Each row is a point on a landscape with many peaks, with its height.
A climber steps from a point to the highest of its 6 nearest points, and stops where none of them is higher. Distance is the straight distance between rows; heights are no part of it.
Q_177 (h 289): [-1.07 -0.09  0.02 -0.32 -0.17  0.55 -0.22 -1.61]
Q_825 (h 228): [ 0.73  1.05  0.15  1.44 -2.61 -3.74 -1.06  2.31]
Q_303 (h 510): [-0.30  1.08  0.04  0.16 -1.70 -1.75 -1.87  1.21]
Q_946 (h 200): [-0.35 -0.57 -0.42  1.95 -1.05 -2.27  2.97 -1.11]
Q_905 (h 437): [ 0.45  0.89  0.97 -2.28  0.60  3.96 -3.76  1.99]
Q_321 (h 183): [-0.17  0.59 -0.19  1.92 -2.55 -2.84  0.67  0.90]
Q_715 (h 460): [-1.77 -0.34 -0.10 -0.69  0.91  2.93  0.96 -3.17]
Q_385 (h 329): [-0.21 -1.36 -0.49  2.22 -0.76 -2.53  4.27 -1.02]
Q_391 (h 588): [-0.73 -0.97 -1.17  0.59  0.62 -0.22  4.14 -2.73]
Q_689 (h 464): [ 1.71  1.53  0.71 -0.99 -0.95 -2.17 -5.31  3.72]
Q_432 (h 691): [-1.72 -0.20 -0.32 -0.18  0.17  1.23  0.34 -2.31]
Q_206 (h 659): [-0.45  0.93 -0.19 -0.28 -1.34 -1.33 -1.28  0.16]
Q_126 (h 504): [-0.75  0.12  0.09 -0.81 -0.82  0.66 -2.14 -0.01]
Q_952 (h 611): [ 1.93  1.54  0.66 -0.31 -2.44 -3.96 -4.30  4.06]
Q_692 (h 650): [ 0.03  1.02  0.19 -0.31 -1.03 -0.64 -2.87  1.39]
Q_553 (h 379): [ 1.11  1.43  0.21  1.23 -3.15 -4.91 -2.05  3.16]
Q_169 (h 375): [-0.36 -2.28 -0.90  0.65  1.88 -0.17  6.06 -4.16]
Q_505 (h 324): [ 1.81  0.82  1.01 -2.57  1.34  3.50 -4.72  4.14]
Q_877 (h 672): [-1.56 -1.01 -0.83 -0.43  1.54  2.22  1.77 -4.24]
Q_472 (h 469): [ 3.02  1.53  0.65 -2.03  1.63  1.52 -6.38  5.43]
Q_546 (h 420): [-1.26  0.53  0.85 -1.60  0.48  3.16 -1.71 -0.53]
Q_986 (h 302): [-0.48  0.39 -0.44  1.50 -1.74 -2.34  1.69 -0.12]
Q_638 (h 585): [ 0.83 -1.70 -0.54  2.57  0.68 -2.07  6.43 -1.41]
Q_624 (h 199): [-0.85 -1.06 -0.63  1.64  0.72 -0.91  4.37 -2.26]
Q_272 (h 398): [ 0.94  0.73  0.56 -2.12  1.04  3.51 -4.24  3.28]
Q_527 (h 337): [ 0.99  1.58 -0.44 -0.04 -2.05 -3.03 -2.28  2.62]
Q_449 (h 341): [ 0.16 -0.50 -0.02  2.84 -1.19 -3.10  3.88 -0.45]
Q_403 (h 403): [ 2.96  1.49  0.35 -0.99  0.49 -1.39 -6.23  4.26]
Q_962 (h 597): [ 4.32  1.23  0.24 -2.04  3.28  2.54 -6.29  6.69]
Q_733 (h 407): [-0.15 -0.03  1.21 -2.35  0.88  4.04 -2.76  1.29]
Q_997 (h 364): [ 2.32 -4.15  0.57  2.17  2.29 -1.96  9.08 -2.09]
Q_661 (h 471): [-1.80 -0.95  0.01 -1.02  1.10  4.66 -0.13 -2.83]
Q_583 (h 31): [-0.78 -0.62 -0.86  1.40 -0.04 -0.90  2.88 -2.23]
Q_497 (h 555): [-2.09 -1.56 -0.81 -0.73  2.42  3.00  3.11 -5.12]
Q_164 (h 606): [-0.99  0.53 -0.34  0.75 -0.91 -0.73  0.52 -0.71]
Q_360 (h 402): [-1.11 -1.48 -0.99 -0.05  1.62  1.01  4.09 -4.15]
Q_484 (h 494): [ 1.26  1.97  0.52 -0.89 -0.99 -1.41 -4.19  2.83]
Q_895 (h 511): [ 0.93  1.52  0.82 -1.57 -0.21  0.47 -4.34  2.34]
Q_41 (h 340): [-1.80  0.27  0.06 -0.94  0.42  2.77 -0.98 -1.70]
Q_465 (h 447): [-0.16 -1.71 -0.82  1.83  1.21 -1.38  6.41 -2.67]
Q_571 (h 410): [-1.00  0.05  0.13 -0.27 -0.59  0.37 -1.14 -0.32]
Q_831 (h 529): [-0.28  0.70  0.50 -1.11  0.04  1.40 -3.30  1.18]
Q_588 (h 473): [ 0.28  1.27  0.74 -2.24  0.16  2.21 -3.84  2.01]
Q_659 (h 417): [-0.08 -2.44 -0.63  1.36  1.70 -1.03  7.11 -3.76]
Q_705 (h 269): [-1.87 -0.62 -0.81 -0.20  0.37  0.87  2.02 -3.27]
Q_870 (h 428): [-1.81 -0.23  0.20 -1.30  0.95  4.37 -0.84 -1.76]
Q_93 (h 160): [-0.10  0.41 -0.53  2.11 -2.66 -3.41  1.06  1.23]
Q_327 (h 392): [-1.44  0.24  0.43 -1.56  0.71  3.42 -1.59 -0.89]
Q_698 (h 380): [ 1.70  1.34  0.88 -2.27  0.94  2.32 -5.19  4.33]
Q_983 (h 248): [-0.15 -0.03 -0.06  2.08 -1.81 -2.76  2.25  0.18]
Q_485 (h 455): [ 1.07 -2.71 -0.03  2.89  1.14 -2.37  7.49 -2.40]
Q_295 (h 219): [-0.91 -0.15 -0.21  1.21 -0.58 -1.33  1.47 -1.70]

Write out the way that a climber takes from each point below.
Q_527 => Q_692 Q_206
Q_986 => Q_164 Q_432
Q_831 => Q_692 Q_206
Q_360 => Q_877 Q_432
Q_497 => Q_877 Q_432
Q_321 => Q_164 Q_432
Q_895 => Q_692 Q_206

Call two points neighbours if one is among the 6 nearest of the other. Go from one point of each pair to the other, from neighbour to neighbour, staying as high as possible. Name the lowest point that can't be avoided.
Q_206 and Q_432 => Q_164
Q_952 and Q_432 => Q_484
Q_638 and Q_391 => Q_465
